A landscape with many peaks, sampled at points; each row gives a point and its height.
A climber steps from a point to whichever of its 4 nearest points has the largest rise for the distance, and stops where none of them is higher. Distance is the straight distance between rows; heights are no part of it.
Q560 h=235: [121 109 120  93 160 137 137 128  72 101  85 169  61 156 127  90 161 147
  95 128 122 173]
Q794 h=325: [141  92 116 117 157 127 106  94  93 132  78 158  97 116 128  95 128 125
 128 134 103  99]
Q95 h=411: [142 107 142 100  74 128 119  98 170  90 117 149 126 159 162 150 136 193
 165 125 152 108]
Q183 h=127: [135 104  75 124 177 165  95 103  90 192 106 108  80 140 142 144 108  73
 105 152 110  99]
Q88 h=282: [119 159 128 134 141 139 132 123 123 173 123 110 123  83 139 128 113 106
 173 116  91 133]
Q647 h=368: [156 142 134 190  76  93 151 122 168 105 154 114 194 102 132 111  92 148
 133 119 102 133]
Q841 h=119: [148 114 167 112 122 129 105 135 129 134 174 117 154 157 142 127 151 141
  74 135 190 152]
Q782 h=432: [136 197 153 146 129 106 133 162 141 124 166 109 168  98  96 114 123  97
 137 111 122 163]
Q689 h=168: [ 78 113 143  82 195 107 111 173 102 181 100 121 109 119 107 102 126 100
 106 128 124 130]
Q321 h=763: [115 132 176 114 160 109 110 162 114 114 124 120 170 138 146 106 103 101
 134 118 138 134]
Q49 h=702: [ 83  90  98  93 143 132 163 113 114 113 125 181  75 134 120 166 151 173
 172 109 117 135]
Q952 h=270: [165  77  81 144 132 192  84 104  60 125  85 185  65 137 144 132 130 135
  74 149  99 143]
Q318 h=224: [159 155 138 174  54 130 124  90 157 122 133 165 167  79 130 108  82 174
  95 157 100 124]
Q48 h=280: [ 80 179 114 130 123 145 160 114 143 102 156 121  77  98 106 166 153 116
 147 105  94 161]
Q450 h=39: [102 104  80 134  87 109 169 111 133  80 126 133 144  68 111 135 103 174
 119  98  95 132]
Q980 h=613: [118  97 170 104 138  94 123 146 154 121 128 126 167 135 137 108 106 152
 143 113 113 129]
Q971 h=206: [109 150 143 125 185 137 106 129 101 140 118 112 121  64 123 113 119  85
 133 134 116 124]
Q288 h=201: [131 103 120 144 167 147 101 137  84 202  81 110 116 114 157 119  93  54
 135 159 120 123]
Q304 h=212: [135 112 100 132  72 114 121  83 165 106 169 153 175 137 110 161 125 205
  87 159 179 145]
Q512 h=215: [110 134 167 141 168 135 116 153 113 193 110 101 136  85  99  72  93  61
 152 111  89  62]
Q377 h=284: [126 162 108 101 125 169 114 117 122 140 130 127 105 151 183 180 147 104
 125 151 141 164]
Q656 h=254: [172  92 127  82 103 134 150 159 114 145 147 159 103 207 137 149 133 114
  79 124 202 153]
Q362 h=253: [ 75 136  98 133 167 126 120 121 100 134  94 119  81 120 110 158 114  97
 141 128 102  87]
Q368 h=186: [173 196 141 177  99 110 174 116 189  95 190 124 122 143 116 162 126 156
 128 118 169 135]
Q690 h=125: [148 144 133 152  86 128 117 115 149 113 165 126 174  91 119 124 105 170
  86 163 168 170]
Q605 h=619: [127  72 161  89 135 129 122 140 127 109 144 146 119 123 134 104 120 178
 118 120 136 151]
Q723 h=454: [ 96 166 109 134 132 120 138 116 107 114 138 126 106  53 103 150 129 105
 135 113  72 119]
Q511 h=579: [ 90 116 152 135 156  77 151 165 147 119 105  91 183 114  71  89 127  88
 199 107 108  95]
Q549 h=108: [137 174 121 158  92 138 119 117 145 107 151 124 156 114 157 148 121 135
  94 153 126 113]
Q98 h=589: [111 156 161 134 157 121 116 171 156 143 134  95 158 135 146 115 138  89
 143 126 141 119]
Q959 h=162: [118  78  99 129 177 140 158 158 125 129 111 148  61 232 130 112 161  66
 144 130 200 141]
Q218 h=324: [146 201 167 169 122 116 143 171 166  82 175  99 169 124 130 129 118 103
  97  98 158 145]
Q274 h=123: [159 104 106 103 106 142 114  91 107 110 126 161 124  72 123 144  92 187
 112 136 122 122]
Q548 h=184: [133 188 128 145 135 143 131 125 138 155 126 119 134 124 158 145 161  97
 124 131 120 168]
Q950 h=790: [ 77 118 139 124 181 108 170 174 124 125 154 115 148 110  64 115 113  87
 166 104 130 102]
Q857 h=297: [ 68 110 124 107 187 150 126 166 110 154 122 127  85 157 107 127 175  87
 154 148 158 141]
Q939 h=238: [126 157 140 176 120  88 188 147 161 104 163  62 204 116 114  97 103 105
 145  85 114 117]
Q617 h=255: [154  70 130 110  78  90 150  95 157  95 100 130 184 106 135 124  88 206
 140 137 142 104]
Q444 h=439: [122 128 139 114 134 145 105 150 149 153 104 103 150 189 181 128 140  98
 138 164 138 134]
Q329 h=139: [ 99 117 132 116 192 121 112 146  98 172 110 126  93 147 149  84 111  67
 134 148 105  73]
Q674 h=205: [180 110  95 108  66 179 122 110 149 118 149 169 120 195 151 171 149 162
 103 138 195 152]
Q931 h=438: [149 173 145 145 145 136  98 174 119 186 126  85 181 122 163  91 107  63
 111 122 144 106]
Q2 h=313: [162  94 108 106 104 129 104 121 114 123 121 157 167 146 118 150 104 180
  59 174 165 164]
Q861 h=397: [131 104 131 118 139 139 128 156 100 121  96 154  84 194 146 136 154 120
  90 125 171 179]
Q412 h=178: [189 185 115 176 106 139  97 125 141 101 143 103 192 102 161 136 145 122
  45 158 147 139]
Q439 h=131: [170  69  73 119 114 175  93  86 111 123  83 184  93 140 146 161 125 152
 113 162 106 101]
Q386 h=509: [ 94  55 168  83 133  82 144 146 150  58 117 152 110 134  92 108 125 159
 163  91 125 104]
Q359 h=387: [ 91  84 150 134 176 117 134 146 100 129  77 127  75 195 115 102 138 131
 183 150 120 102]
Q965 h=314: [132 180 127 171 141 123 160 114 149 172 168 102  59  78 107 130 125  96
 172 108  55  80]
Q958 h=636: [117  75 147  84 134 115 123 152 111 101 110 186 131 161 147 110 141 160
 107 131 141 149]
Q249 h=197: [117 183 112 158 136 157 121 116  89 142 158 108  98  85 127 156 152  90
 107 120 128 183]
Q579 h=299: [143  81 135 119 161 145  79 123 110 173  65 137 121 162 166 127 131 122
 112 131 113 108]
Q108 h=223: [149 111  88 111 120 120 105  90 137 128 149 155 163 115 115 120  83 169
  80 178 143 135]
Q25 h=252: [ 91 164  99 160 127 111 164 118 140 103 155 111 138  66  79 123 110  80
 177  78  59 126]
Q168 h=132: [172  85  82 113  93 193  73  98 122 128 122 167 100 142 139 134 143 151
  94 166 119 162]
Q169 h=180: [109 169 105 105 134 115 151 143 114 155 156 108 107 128 112 136 162  71
 143 124 132 127]
Q295 h=777: [131 139 117 122 128 144 112 123  63 126 104 134 102  52 112 130 144 130
  96 109  84 147]
Q323 h=216: [131 115  91 133 138 106 157 122 101 120 111 132 134  55 110 127  97 150
 196  67  59  86]
Q219 h=298: [167 193 184 150 130 125 101 157 131 153 153 114 218 127 171 113 110 127
  87 154 147 143]
Q292 h=312: [124 205 139 187 141 129 166 143 138 137 191 120 124  91  96 102 115 101
 103  97 112 144]
Q475 h=542: [ 88  93 129  93 114 111 164 112  98  87 106 152 101 123 127 133 144 188
 142 132 119 135]
Q477 h=426: [129 176 142 162 118 120 140 147 180 128 153  97 158 176 152 142 148 112
 165 115 184 122]
Q776 h=339: [154  90 144  93 116 137 111 146 148 145 112 128 172 228 188 129 130 142
 118 161 167 142]
Q482 h=191: [180 139  89 144  77 162  90 104 156 150 116 139 178 157 160 139 114 153
 119 186 137 127]
Q457 h=489: [173 122 120 147 130 154  69  94  83 143  89 137  91  67 122 100 100 134
  79 148  77 119]
Q361 h=534: [175 206 144 198  88  97 162 130 180 122 124  77 172 117 160  91  86 140
 144 102  70  88]
Q227 h=194: [153  88  93 101 129 167  87  97  99 141 103 154 124 157 158 118 135 147
  84 159  93 132]
Q79 h=177: [115 139 126 115 136 116 129 162 129 105 160 124 127 135 116 143 144 133
 119 116 172 167]
Q141 h=447: [133 119 116 118 128 111 113 117 107  95 128 184 113 121 151 128 129 171
  74 146 136 191]
Q104 h=246: [165  55 115 106 106 155  98 115 150 120 102 151 132 197 165 153 140 168
 125 177 133 143]
Q107 h=128: [153 146 111 133 105 117  87 139 121 124 164 133 152 169 149 140 139 115
  76 161 185 153]
Q127 h=300: [105 125  80 109 134 147 122 111  94 118 113 159  99 138 143 155 122 132
  74 124 146 150]
Q622 h=277: [176 202 128 165  97 148 112  92 127 155 161  91 141  67 123 131  96 110
  96  96 102 125]
Q625 h=311: [ 93 129 167 135 141 123 159 148 175 134 149 132 136 162 100 167 160 130
 184 109 187 104]
Q193 h=541: [121 105 119  97 125 120 135  94 152  98 124 159 100 167 117 135 152 162
 175 107 151 135]
Q740 h=241: [126 103 148 123  82  80 163 134 161 106 173 129 131 139 118 144 146 151
 141  84 200 140]
Q160 h=148: [104  65 132 149 161 145  94 103  94 156  33 129  79 198 188  77 163  60
 139 153 112 110]
Q913 h=294: [163 114 123 120 100 151 122 100 150 128 146 135 159 146 172 141 164 178
 117 151 164 122]
Q587 h=319: [107 106 131 114  95 106 141 117 175 103 121 131 151 126 150 161 108 180
 158 128 111  93]
Q43 h=336: [123 147 137 139 125 130 141 115 132 145 103  87 147  76  98 104  97 103
 164  89  64 103]
Q745 h=170: [180 161 133 127 118 162  88 113 130 177 121 113 173 112 148 133 110 106
  96 167 122 120]
Q586 h=107: [134 105 109 138  89 151 125  70 134 116 129 135 124  85 127 153 127 165
 151 149  75 104]
Q447 h=497: [ 86  86 128 116 179 116 158 123 116 111  75 170  48 169 105 122 155 152
 165 129 145  97]
Q381 h=595: [168 181 116 184  84 127 130 119 149 130 148  93 100  87 104 123 140 117
 164  99  52 102]
Q787 h=419: [ 98 163 145 168 144  91 145 150 141 145 138 126 136  94  88 118 127  95
 192 115  91  96]
Q204 h=410: [104 113 191 130 129  71 149 147 152  93 167 105 193 127  85  99 144 107
 161  51 150 145]
Q884 h=217: [104  89 111 125 125 123 115  69 114  95  77 169  59 112 125 127 119 179
 112 115  83  96]
Q539 h=242: [112  61 155  77 147  83 179 165 150 110 137 133 100 209  81 174 158 126
 182  85 205 101]
Q802 h=492: [136  83 162  73 149 108 115 136 143 129 142 136 120 184 140 146 140 141
 140 107 165 141]
Q634 h=522: [ 75 159 133 135 190 148 156 183 113 161 151  90 114 165 101 129 137  73
 147 154 165  90]
Q955 h=195: [148 138 112 110 143 140 106 119  76 139 144 117 122 136 154 138 141 119
  52 133 170 192]
Q94 h=126: [161 217 133 143  96 162 112 144 114 159 164 122 113 140 149 149 149  88
  96 140 167 173]
Q504 h=514: [137 137 179 131  90 116 146 159 172 139 113 104 200 111 142  99 104 131
 143 113 112 115]
Q901 h=351: [ 97  92 122  98 141 131 151 108 137 120  98 117  67 140 121 149 125 145
 183 156  92  61]
Q635 h=279: [ 80 164 126 151 144 158 140 148 121 164 141  78 101  84  73 136 159  73
 134 111  80 152]
Q765 h=303: [108 165 147 142 124 112 186 151 142 106 148 101 143 140  96 138 141 137
 184  86 138 135]
Q5 h=301: [ 84 133 139 149 140 134 141 118 150 174 137  80 127  96  73 114 128  85
 172 129  86  68]
Q326 h=130: [135 175 125 115 156 115  99 178 107 140 153 124 134 157 129 127 149  84
  88 114 164 174]
Q642 h=389: [ 81 115 136 113 163 125 150 137 106 108  96 137  92 120  76 117 136 140
 156 137 123 114]
Q969 h=93: [181 168  88 137  86 158  79  81 119 159 147 146 173 123 148 133 109 113
  80 207 154 134]
Q985 h=518: [144  85 154  96 116 125 133 134 134  94  95 113 121 115 129 108 128 186
 162 127 112 108]
Q276 h=133: [ 87  75 139 135 167  94 140 122 105 125  80  96 108  88 109  92 100 135
 194 116  62  77]
Q479 h=256: [155 141 133 167  53 105 172 122 173  84 174 139 159 109 123 135 123 182
 131 112 132 152]
Q664 h=182: [132 152 125 122 100 131 143 127 154 108 184 158 140 122 126 153 140 179
 118 109 173 143]
Q10 h=207: [122 138 115 102 153 159 107 126  74 155 121 122 108 130 150 138 129 100
  89 126 133 163]
Q158 h=605: [102  72 127 101 127  73 150 133 123  79 106 122 130 112 109  90 153 166
 133 106 115 120]

Where does a climber stop that starts at each point below?
Q740 -> Q321
Q841 -> Q49
Q482 -> Q49
Q674 -> Q49
Q326 -> Q958

Call two points neighbours if one is among the 4 nearest of the other. Go from one point of each pair to the other, from neighbour to neighbour, staying as high as possible. Name the lowest point that can't be avoided.
Q950 / Q381 -> Q504
Q321 / Q958 -> Q980
Q321 / Q950 -> Q634
